Each scene shows the same named points in several views. A view is turned or mirrored, and shifted as a whole, has a little noise and may leave points out.
(in the rows, 128 means zero)

Scene 1
View 1
K8: [ 49 156 130 123 140  81 116  48 137 122 177 162 117 149 160 154 154  95
 190 116  66 173 106 131 165 125 111 108 122 141  63 163]
K864: [123 132 130 138 145  81 116  78 122 130 151 143 142 153 144 139 139  98
 164 149 124 140  97 111 172 138 123 116 124 145 139 124]
K884: [134 139 138 125 153  83 124  82 117 138 145 136 142 153 138 126 144 101
 160 155 117 135 106 111 164 130 123 117 123 136 156 124]
K765: [113 135 154 135 139  71 137  93 118 151 137 139 128 148 127 132 165  88
 170 154 101 137 120 121 173 131 110 145 116 114 156 143]
K432: [ 94 128 170 143 123  61 155 109 120 167 130 142 106 144 115 145 181  82
 187 143  82 145 127 130 187 145 105 170 112  92 150 163]
K302: [114 146 121  99 151 123 126  66 101 158 141 121 138 146 161 129 144 122
 109 126  71 175 108 139 135 104 126 117  96 144 100 154]
K743: [ 97 132 168 149 134  43 140  92 133 137 148 157 113 152 119 144 168  72
 212 148  99 132 118 114 197 147 100 148 127 103 154 145]
K143: [ 81 117 133 150 114  67 123  97 132 141 151 150 123 142 139 154 157  98
 179 123 101 153 104 119 192 155 116 141 119 126 107 144]
K219: [148 104 100 141 121 117 111 120 102 154 125 109 151 147 153 133 130 131
  99 133 127 149  88 112 159 150 149 130 112 152 131 115]
K782: [117 126  97 127 134 109 102  83 121 128 158 133 149 147 161 143 126 123
 135 122 116 162  84 110 160 141 138 102 116 167  93 124]
K384: [128 123 140 134 138  95 137 102 106 156 130 126 130 146 134 132 155 107
 140 145 107 137 107 119 169 134 121 143 110 128 150 135]
K588: [ 71 130  99 134 124  96 104  71 129 124 166 149 134 144 167 158 135 112
 152 112  97 175  90 122 173 145 135 108 115 159  58 146]
K483: [ 90 146 154 126 147  68 137  73 118 144 147 148 117 151 133 139 162  85
 186 140  86 150 120 128 167 122 106 135 114 117 131 155]
K171: [190 106  92 122 143 140 110 111  86 159 115  93 170 154 153 116 114 148
  60 151 144 136  84 107 145 131 155 115 107 167 158 102]
K439: [ 86  96 110 144  93 106 130 126 109 171 129 124 120 142 150 158 157 125
 114  98  83 174 100 134 181 160 135 153  94 132  73 152]
View 2
K743: [178 128  89 153 152 105 130 123 138 133 103 177 134 132 121 176 141 108
 123 112  84 163 196 150  21 129 186 150 117 132 111 191]
K219: [115 126 155 101 131 109 120 107  95 137 124 153  93 121 105 168 141 134
  93 128 118 188 134 143 145 198 156 117 121 127 149 140]
K432: [164 127  92 142 156 110 103 115 143 134  93 170 125 162 132 172 130 111
 106 108 114 167 196 153  17 119 188 146 110 141 115 161]
K765: [165 116  96 134 153 109 123 114 122 143 104 163 126 127 119 165 125 117
 110 115 104 170 180 150  47 146 164 140 117 128 120 175]
K439: [106 160 156 100 137  98 114 126 113 135 128 180 101 178 105 192 152 129
  67 138 128 176 155 132  88 157 212 158 138 129 144 107]
K864: [164 122 115 127 137 100 146 123 106 137 121 168 127  97 100 168 137 121
 117 127  87 165 162 134  88 170 168 144 133 121 125 181]
K384: [134 123 129 104 141 110 118 116 103 142 109 164 109 131 107 163 131 130
  93 126 119 179 144 149 100 175 168 136 121 128 138 146]
K782: [133 138 144 100 123  98 152 127  82 143 139 174 123 102  81 177 146 130
  97 146  98 168 137 127 124 192 177 153 152 106 139 157]
K588: [121 160 158  97 122  93 154 138  86 132 142 197 118 135  80 202 155 128
  83 151 102 166 147 119 108 175 216 167 162 114 143 141]
K483: [171 124  92 129 152 107 129 121 112 148 103 179 141 130 106 165 119 121
 104 129 105 163 170 142  29 136 185 165 129 112 110 173]
K8: [165 150 105 109 138  90 156 149  93 150 132 207 156 122  70 186 130 128
 100 155  99 148 160 118  24 145 219 204 178  85 110 163]
K143: [150 149 124 132 141  96 134 126 121 130 122 186 126 140 107 192 155 113
  99 130  92 164 183 137  56 146 210 160 135 127 121 166]
K884: [165 112 104 121 144 104 137 114 103 147 109 159 127  98 102 157 122 121
 120 118 100 169 153 148  86 173 145 136 120 121 120 184]
View 3
K765: [119 159 136 107 126 161 141 154 127 121 137 155 131 170 146 126 111 153
 115 129 148 119 107 171 147 151 137 101 143 105 114 133]
K782: [182  96 111  96 124 102 160 159 115 122 150 116 111 154 139 163 102 184
 148 115 152 136 116 165 134 155 148 168 150 134  86 123]
K384: [135 132 137 114 138 135 145 158 131 120 141 148 125 159 151 134 119 154
 131 119 143 123 106 156 140 142 134 106 138  93 107 129]
K171: [165  71 146 130 166  25 178 143 142 142 156 121  98 144 170 145 120 167
 152  82 123 171  93 146 136 145 111 138 117  69 102  98]
K219: [163  80 134 122 148  72 157 153 142 126 150 133 123 138 159 163 121 167
 152 109 140 144 103 162 133 136 127 129 147  86  90 103]
K302: [178 110 117  98 142 138 176 160 107 134 138 112 118 147 160 126  96 155
 155  99 139 137 120 123 121 173 177 144 112  96  76 160]
K439: [185  77 120 109 135 146 143 179 143 115 126 129 150 117 143 175 122 156
 166 130 172 106 127 157 143 120 176 115 167  92  62 135]
K483: [130 167 125  97 121 192 137 160 109 118 135 148 131 172 143 128 102 158
 118 129 148 109 112 161 139 161 158 121 140 127 109 151]
K588: [193 100  97  82 116 143 148 170 107 115 140 113 127 149 132 173  99 183
 153 128 170 112 129 161 133 151 175 171 162 153  69 139]
K884: [132 149 135 107 127 119 152 148 116 130 152 145 113 176 151 131 108 169
 117 114 139 137 102 165 135 161 128 127 132 113 120 129]
K143: [143 137 117 103 110 172 132 167 121 112 139 147 139 152 132 165 107 162
 127 143 166  95 121 179 147 139 156 122 170 136  94 132]
K432: [114 168 141 109 121 203 128 165 134 111 131 169 148 160 144 132 120 139
 119 144 155  94 115 171 150 131 151  80 158  98 109 147]
K8: [174 148  94  70 106 205 144 171  84 113 135 121 132 164 128 145  86 173
 132 132 169  99 126 155 129 178 191 166 152 166  82 165]
K864: [142 147 123 100 120 121 144 150 116 120 150 142 112 169 142 147 110 173
 117 126 145 130 108 176 136 157 128 145 148 138 110 119]
K743: [106 182 129 100 109 195 119 156 118 109 137 171 132 171 134 140 110 154
 105 146 156  96 107 185 153 142 139 104 164 133 123 128]
View 4
K743: [ 74  85 191 137 147 129 143 152  99 136  59 139 118 177 118 182 120 140
 160 112 114 112 149 164 117 141 113 214  94 130 161 127]
K884: [ 66 120 127 150 129  89 128 129 108 133  94 136 119 134 130 166 116 148
 135 107 125 124 135 139 130 148 112 175 129 147 137 111]
K765: [ 86 104 166 142 126 110 132 148 104 134  82 135 123 158 118 165 114 145
 145 116 118 121 143 139 117 149 108 190 111 137 142 133]
K439: [125 135 138 112 117 158 162 116 141 130 159 118 145 184 143 112  87  92
 140 124  94 144 148 139 112 116 100 174  67 141 120 152]
K8: [ 59  98 143 143 160 114 179 116 104 154 143 151 103 157 169 123  90 139
 186 138 106 140 152 196 167 133 140 213  55 146 163 129]
K782: [ 72 153  84 132 150 113 143  97 124 141 145 126 129 141 164 133  97 122
 142 105 119 140 129 153 139 125 115 172 100 164 116 106]
K432: [102  86 202 130 115 133 152 158 106 127  81 140 133 184 111 165 105 139
 152 124 111 117 157 146 106 140 105 201  88 122 158 154]
K143: [ 94 101 177 123 142 159 154 139 119 139  91 127 137 194 125 159 101 114
 160 110 107 121 152 163 110 125 113 212  75 131 150 136]
K171: [ 97 186  77 143 101  78 102 101 131 118 146 112 144 113 135 138 108 129
  83  98 121 141 120  78 108 135  84 120 169 160  77 108]
K302: [ 87 127 124 150 103  80 159 110 114 135 169 145 111 116 155 111  92 145
 143 142 116 146 143 130 153 139 116 162  99 148 126 145]
K384: [ 96 119 150 139 110 108 129 134 117 128 104 130 131 147 126 151 109 138
 127 114 113 127 138 121 114 142 104 170 119 140 127 136]
K864: [ 67 128 123 142 148 109 130 117 112 142 100 134 121 144 139 168 109 137
 139 102 121 126 134 151 126 139 119 188 120 154 136 107]
View 5
K588: [151 161 143 103  68 117 141 158  62 129 172  60  68 157 164 108 164 196
 161 156 129  84 152 118 133 153 170 107 133 147 113  70]
K171: [111 195 137 111 141 122 142 157 143  70 146 145 114 127 174 184 136 136
 166 111 156 142 206 143 127 156 114 114 151 136 110 155]
K743: [114 121 147  92  72 113 124  75  75 187 127  47  84 130 154  62 109 156
 156 117 106 121 116 128 181 126 163 110  96 142 160 113]
K8: [162 150 161 106  83 105 151 130  62 163 166  54  76 142 169  66 149 196
 161 164 118 101 133 126 146 154 181 110 132 140 126  89]
K884: [123 155 159 116 112  97 131 101  96 141 140  91  96 128 175 105 125 154
 175 119 119 129 159 126 159 134 140 123 121 128 137 139]
K432: [116 114 137  75  84 137 137  82  81 196 117  43  97 123 144  68  97 151
 139 126 123 141 116 151 170 139 171  82 115 143 152 113]
K219: [113 169 130  93 108 133 131 152 114  97 144 106 102 131 166 166 134 143
 151 112 150 123 186 134 135 154 132 100 143 145 122 117]
K483: [135 139 156 104  95 111 141  95  74 184 143  56  87 130 164  60 123 168
 160 142 115 127 126 138 165 140 174 103 121 138 142 113]
K302: [162 177 160 109 123 115 172 145  96 139 175  87  97 131 185  92 140 183
 161 169 148 141 170 152 132 167 170  92 158 139 108 127]
K439: [134 148 117  64  76 158 147 160  74 131 150  54  90 142 137 132 132 169
 124 146 157 123 150 150 119 172 167  72 146 156 124  71]
K143: [129 131 135  83  67 133 127 116  67 157 138  46  79 145 147  89 131 164
 143 132 122 102 130 126 157 144 170 100 115 150 144  84]
K864: [123 149 153 110  90  99 129 116  85 136 145  88  89 137 174 103 135 161
 171 123 116 105 151 115 158 138 146 125 113 134 141 118]

Which points are out of place in each view (at most two, in the order of its rows)? Write none if all are in place.
view 1 -> none
view 2 -> K384, K588
view 3 -> none
view 4 -> K143
view 5 -> K8

Scene 2
View 1
K345: [112 124 150 146 165 158 109 108 125 114 103 121 169 146 124 124 134 109
 158 139 136 124 128 141 129 150 146 128 142 128  92 160]
K249: [ 70 116 126 163 126 158  89 164 153 122 135 129 185 161 114 147 146  81
 115 133 141 134 137 157 137 180 176 136 143 104 105 142]
K198: [113 143 141 175 135 164 117 126 150 118 118 138 138 118 162 133 132 113
 139 139 116 151 147 136 135 116 141 158 134  82 118 129]
K337: [133 156 146 147 153 139 156  92 142 102 134 129 122 115 148 124 124 136
 143 134 102 149 145 114 130 131 125 153 140  96 107 136]
K330: [108 160 134 171 122 143 119 139 160 119 147 126 144 118 153 142 126 108
 122 146 109 160 150 124 134 138 143 164 131  61 120 117]
K55: [117 109 156 168 172 187 101  99 123 113  71 143 143 134 157 113 132 116
 173 126 133 129 139 165 132 105 134 133 147 125 114 156]
K99: [110 134 139 161 147 157 139 112 144 102 126 138 133 132 146 128 136 122
 137 121 112 145 145 139 133 126 135 145 149 106 108 139]
K747: [132 123 153 146 180 168 143  70 120 100  87 138 123 124 153 102 126 142
 170 120 118 129 140 144 129 101 118 132 149 134 101 159]
K486: [ 96 107 141 166 151 176 111 122 141 117  97 141 142 142 146 122 141 112
 145 115 132 134 141 163 134 124 147 136 154 121 111 148]
K843: [147 179 157 151 148 132 123 104 136 116 131 113 141  97 164 130 111 125
 157 175 105 156 140  92 120 128 125 169 108  63 112 121]
K30: [119 136 150 156 155 160 107 113 130 119 102 125 157 125 148 126 125 111
 158 147 132 137 137 138 127 129 142 142 138 104 105 143]
K491: [122 163 140 146 136 132 143 113 146 109 149 121 141 114 143 134 125 122
 131 147 109 153 146 108 126 147 137 157 125  82 110 128]
K185: [130 162 148 192 128 160  98 133 150 124 120 132 131 100 190 138 120 112
 149 160 111 163 150 123 131 100 135 177 123  41 134 110]
K489: [ 98  91 146 137 180 170 119  88 120 103  90 135 164 163 112 108 143 118
 159 109 142 113 130 174 134 146 144 109 163 168  87 178]
K479: [105 164 129 140 129 122 147 129 157 107 169 121 148 127 125 140 124 115
 110 140 106 154 146 104 131 172 144 157 132  82 101 125]
K40: [113 148 134 158 140 149 132 117 148 107 135 133 132 120 151 132 133 123
 129 126 109 151 150 127 134 132 137 157 139  88 116 128]
K826: [ 92 117 127 147 149 157 164 102 147  94 130 147 117 144 128 119 145 135
 123  83 108 142 155 153 144 128 136 136 166 133 103 148]
K80: [ 97 127 136 183 137 178 109 134 152 116 114 145 136 129 167 132 140 108
 138 124 116 146 148 155 141 111 145 156 141  86 125 133]
K599: [ 66  94 127 148 144 167 111 142 145 111 120 140 176 177  98 131 153  94
 120 100 146 122 141 177 132 178 170 117 167 146  90 163]
K784: [116 146 141 161 143 147 116 124 141 116 121 127 149 123 146 129 129 110
 140 147 122 145 140 132 129 135 139 151 132  89 116 128]
K656: [112 137 141 150 147 151 119 116 141 112 122 127 153 132 136 127 129 112
 143 139 123 135 141 134 129 144 140 143 135 104 105 141]
K569: [122 144 139 124 160 133 176  77 133  90 135 131 124 130 124 115 129 146
 140 112 106 140 145 121 133 146 121 135 150 134  93 152]
View 2
K489: [118 183 128 134 122 114 139 108  50  97 107  99 145 131  89 131 120 187
 144 117 131 167 108 108 122 171 162 135 163 155 102 123]
K826: [115 179 139 168 102 131 141 127  56 128 136  95 110 121  98 119 141 183
 137  86 105 144 119 126 111 123 139 129 171 157 105 138]
K843: [117 166 185 138 124  96 116 122 163 129 161 106 103 118 155  95  62 137
 100  70 152 131 140 123 150 108 150  94 129 122 146 117]
K55: [139 171 157 130 137 131 146  86  79 102  98 108 127 143 124 136  80 170
 140 101 149 157 125 101 125 142 179 119 172 169 105 108]
K569: [ 98 196 137 148  97 105 126 131  90 129 146  92 130 118  97 102 128 179
 114  88 121 150 116 131 143 149 139 117 158 124 132 148]
K747: [120 200 131 142 118 128 147  99  86 122 115  94 134 130 107 114  82 176
 118  81 144 162 123 116 142 156 169 104 177 145 119 132]
K345: [123 158 163 124 135  93 117 115  88  92 127 105 138 125 117 122 103 168
 134 117 140 153 112 108 124 150 156 131 131 150 109 108]
K784: [124 151 177 140 134 107 117 124 119 117 145 105 100 121 138 115  98 155
 122  94 133 135 129 114 127 111 148 122 139 148 117 108]
K185: [144 145 199 153 135 127 132 107 155 129 145 114  71 124 175 110  60 133
 115  69 139 121 155 114 132  72 159  98 152 156 126  99]
K40: [122 161 170 156 118 116 125 127 111 132 151 104  93 119 132 110 109 160
 122  78 120 132 134 121 125 100 142 115 148 150 120 119]
K656: [122 155 170 135 131  99 121 123 102 112 140 107 112 118 128 118 101 161
 129 100 139 139 124 113 124 125 149 124 134 147 117 115]
K80: [137 157 164 154 126 135 141 108  89 119 123 105  99 128 130 125  97 165
 138  87 125 138 132 109 120 107 160 121 160 171 105 110]
K30: [129 158 170 127 140 107 128 108 109 104 130 106 116 127 132 124  90 158
 129 100 142 144 126 108 125 128 163 119 143 156 112 104]
K491: [113 161 176 152 118  99 115 136 132 130 167 103 104 111 133 101 103 149
 113  81 130 128 131 126 131 105 138 111 131 128 131 124]
K99: [123 169 159 152 120 124 132 123  89 123 140 100 102 122 125 120 113 167
 126  87 120 136 128 123 122 112 147 117 152 154 115 123]
K198: [135 153 182 149 131 122 132 116 114 121 139 108  89 122 149 122  92 151
 129  84 127 129 137 112 126  92 153 113 149 159 115 105]
K330: [128 141 191 156 130 112 120 131 132 128 163 107  78 113 152 106 102 144
 120  79 126 115 139 118 121  81 143 118 132 150 123 106]
View 3
K55: [173  69 131 111 105 148 165 158 130  90 107 138 125  80 148 118 133 142
  96 116 148 148 142 144 133 143 160 108 135 146 147 169]
K80: [161 100 142 116 117 139 134 140 127  97 106 136 115  88 129 115 133 119
 115 142 162 130 126 143 120 127 145 114 157 144 126 176]
K479: [122 151 103 140 123 177  88 104 121 132  95 127 102 127 127 114 112  89
 154 149 162 128 107 106 128 101 121 111 157 120 110 126]
K345: [153  90 115 131  97 168 152 153 119 114 103 122 127 100 143 106 120 121
 113 106 139 155 130 114 146 115 141 113 142 128 153 132]
K656: [145 109 117 126 107 161 132 138 120 114 103 125 112 103 142 104 124 112
 125 132 149 142 128 113 134 119 136 111 151 128 138 138]
K198: [155 120 127 113 119 147 119 140 128 109  99 132  98  92 134 106 127 115
 133 165 162 121 125 125 117 133 142 109 158 137 120 170]
K489: [157  62 135 139  92 164 178 154 121  93 121 130 162  99 140 127 128 125
  88  64 139 173 125 139 154 103 141 123 136 147 157 130]
K784: [145 120 117 120 118 158 118 137 126 118  98 129 103  97 139 104 119 114
 134 153 155 130 130 116 128 123 139 108 151 127 129 154]
K30: [156 100 116 117 104 159 141 153 125 110 100 126 109  87 148 103 128 125
 121 137 149 142 142 116 130 134 150 106 144 129 146 154]
K843: [135 141  90 105 130 174 102 124 140 123  84 147  71  93 161 101 107 118
 152 182 159 126 138 106 126 166 148  91 123 105 125 151]
K330: [140 142 117 113 123 152  98 122 124 124  92 125  91 103 127 101 125 100
 153 177 165 108 124 114 115 123 135 107 165 127 113 161]
K569: [125 108 113 139 136 189 127 100 132  99 104 160 138 117 145 146 109 110
 121 105 163 160 109 139 151 127 135 114 111 125 118 123]
K491: [133 137 101 123 130 174 100 114 131 119  95 135  97 110 141 118 111 107
 149 156 162 133 118 116 127 131 135 108 140 117 115 140]
K747: [151  82 120 113 129 167 158 133 138  84 105 167 133  87 156 142 121 139
 102 113 161 164 130 153 141 156 154 110 105 136 136 153]
K599: [155  86 145 154  81 152 149 147 101 111 119  98 156 117 112 113 135  95
 105  78 144 148 107 123 137  57 118 132 179 156 145 122]
K40: [138 123 121 121 128 158 113 120 127 109  98 141 107 103 130 119 124 110
 139 155 163 125 118 132 122 126 138 110 148 132 117 156]
K249: [160 113 133 145  82 146 127 157 104 132 110  82 123 110 112  84 132  92
 126 120 140 125 116  97 131  63 119 123 202 146 142 136]
K486: [168  77 151 130 103 138 160 148 121  91 116 125 143  94 127 119 137 119
  99 106 153 144 122 146 127 103 139 124 162 163 136 160]
K337: [133 126 107 121 138 175 116 109 136 103  99 156 109 104 145 132 110 116
 132 142 164 144 116 134 131 148 140 104 120 123 113 147]
View 4
K826: [142 137 162 102 143 115  90 112  81  88 139 151 107 166 163 121 120 129
 122 132 143 125 195 125 146  94 125 122 158 111 116 144]
K30: [100 137 166 136 112 136 110 132 121 106 149 104 102 146 161 143 132 159
 141 133 158 106 142 101 127  74 113 135 155 151 142 144]
K345: [106 122 152 132 104 113  94 132 142 107 138 124 102 146 157 133 120 163
 151 135 149 106 148 117 111  99 106 117 152 150 140 146]
K486: [113 148 179 127 134 125  96 140 110 104 149 116 111 142 164 127 111 149
 143 151 154 120 161 104 135  91  96 116 155 131 123 132]
K843: [ 94 134 146 133  88 167 139 111 100  97 149  99  97 153 154 177 161 168
 112  94 163  93 126  99 128  38 152 171 146 167 173 162]
K337: [114 128 146 115 111 146 112 103  89  86 146 127  97 169 162 152 148 146
 112 106 152  99 165 113 140  57 150 151 156 145 143 162]
K489: [113 108 160 136 129  92  64 134 150 104 134 148 103 156 176 113 103 136
 166 147 137 114 173 130 126 115  85  88 165 145 115 138]
K747: [ 96 113 160 139 127 127  83 119 123  89 151 131  98 175 199 134 131 110
 134 123 140  97 174 111 164  61 121 117 175 159 132 160]
K80: [113 154 181 127 131 141 111 135  92 100 156 110 114 146 162 134 125 145
 130 144 155 116 161  97 151  77 117 128 154 132 130 137]
K99: [122 145 168 114 126 134 110 120  88  94 147 125 105 155 161 137 129 150
 123 131 152 115 168 109 143  78 129 137 154 128 133 142]
K491: [123 138 136 110 100 150 129 105  87  98 138 121  99 153 144 159 148 166
 114 103 161 106 145 114 121  66 148 160 141 142 153 154]
K479: [144 141 134  93  97 135 132 101  80  98 123 129 102 151 124 153 151 183
 112 104 164 116 146 129  99  85 153 160 134 125 151 148]
K55: [ 81 142 199 155 144 131  88 148 127 103 163 104 112 152 194 125 111 125
 151 157 145 112 166  87 168  69  88 107 171 153 125 136]
K249: [144 160 166 106 109 122 115 143 108 123 132 113 120 119 116 127 112 202
 148 154 167 132 136 119  78 129 100 126 130 115 129 118]
K656: [114 136 154 123 106 134 110 127 113 107 140 118 106 146 150 145 131 165
 140 124 159 111 144 112 115  82 117 136 145 141 141 138]
K784: [113 148 158 122 108 146 126 125 101 104 146 111 105 142 148 151 140 168
 128 122 161 110 145 106 122  76 124 144 144 138 144 142]
K599: [145 138 161 106 126  93  85 137 122 116 125 146 113 134 136 107  98 167
 158 162 152 134 165 136  91 146  90  97 142 108 112 119]
K40: [123 149 159 111 116 147 124 116  83  95 144 118 108 148 146 146 139 157
 117 119 161 112 158 110 134  70 138 149 145 132 142 144]
K185: [ 94 176 187 134 113 181 150 134  72 100 163  73 113 137 146 166 143 168
 113 126 170 109 134  72 151  37 135 171 144 143 157 145]
K198: [114 162 172 123 123 156 126 128  86  99 149 100 114 144 148 147 137 161
 124 131 162 114 148  92 135  62 121 150 141 133 142 139]
K569: [125 105 124 112 105 122  93  91 103  84 131 152  88 179 172 148 147 136
 117  91 145  97 174 133 132  73 156 139 162 145 145 171]

Which points are out of place in each view (at most two, in the order of its rows)? Write none if all are in place.
view 1 -> K80
view 2 -> K489
view 3 -> K486
view 4 -> K55, K569
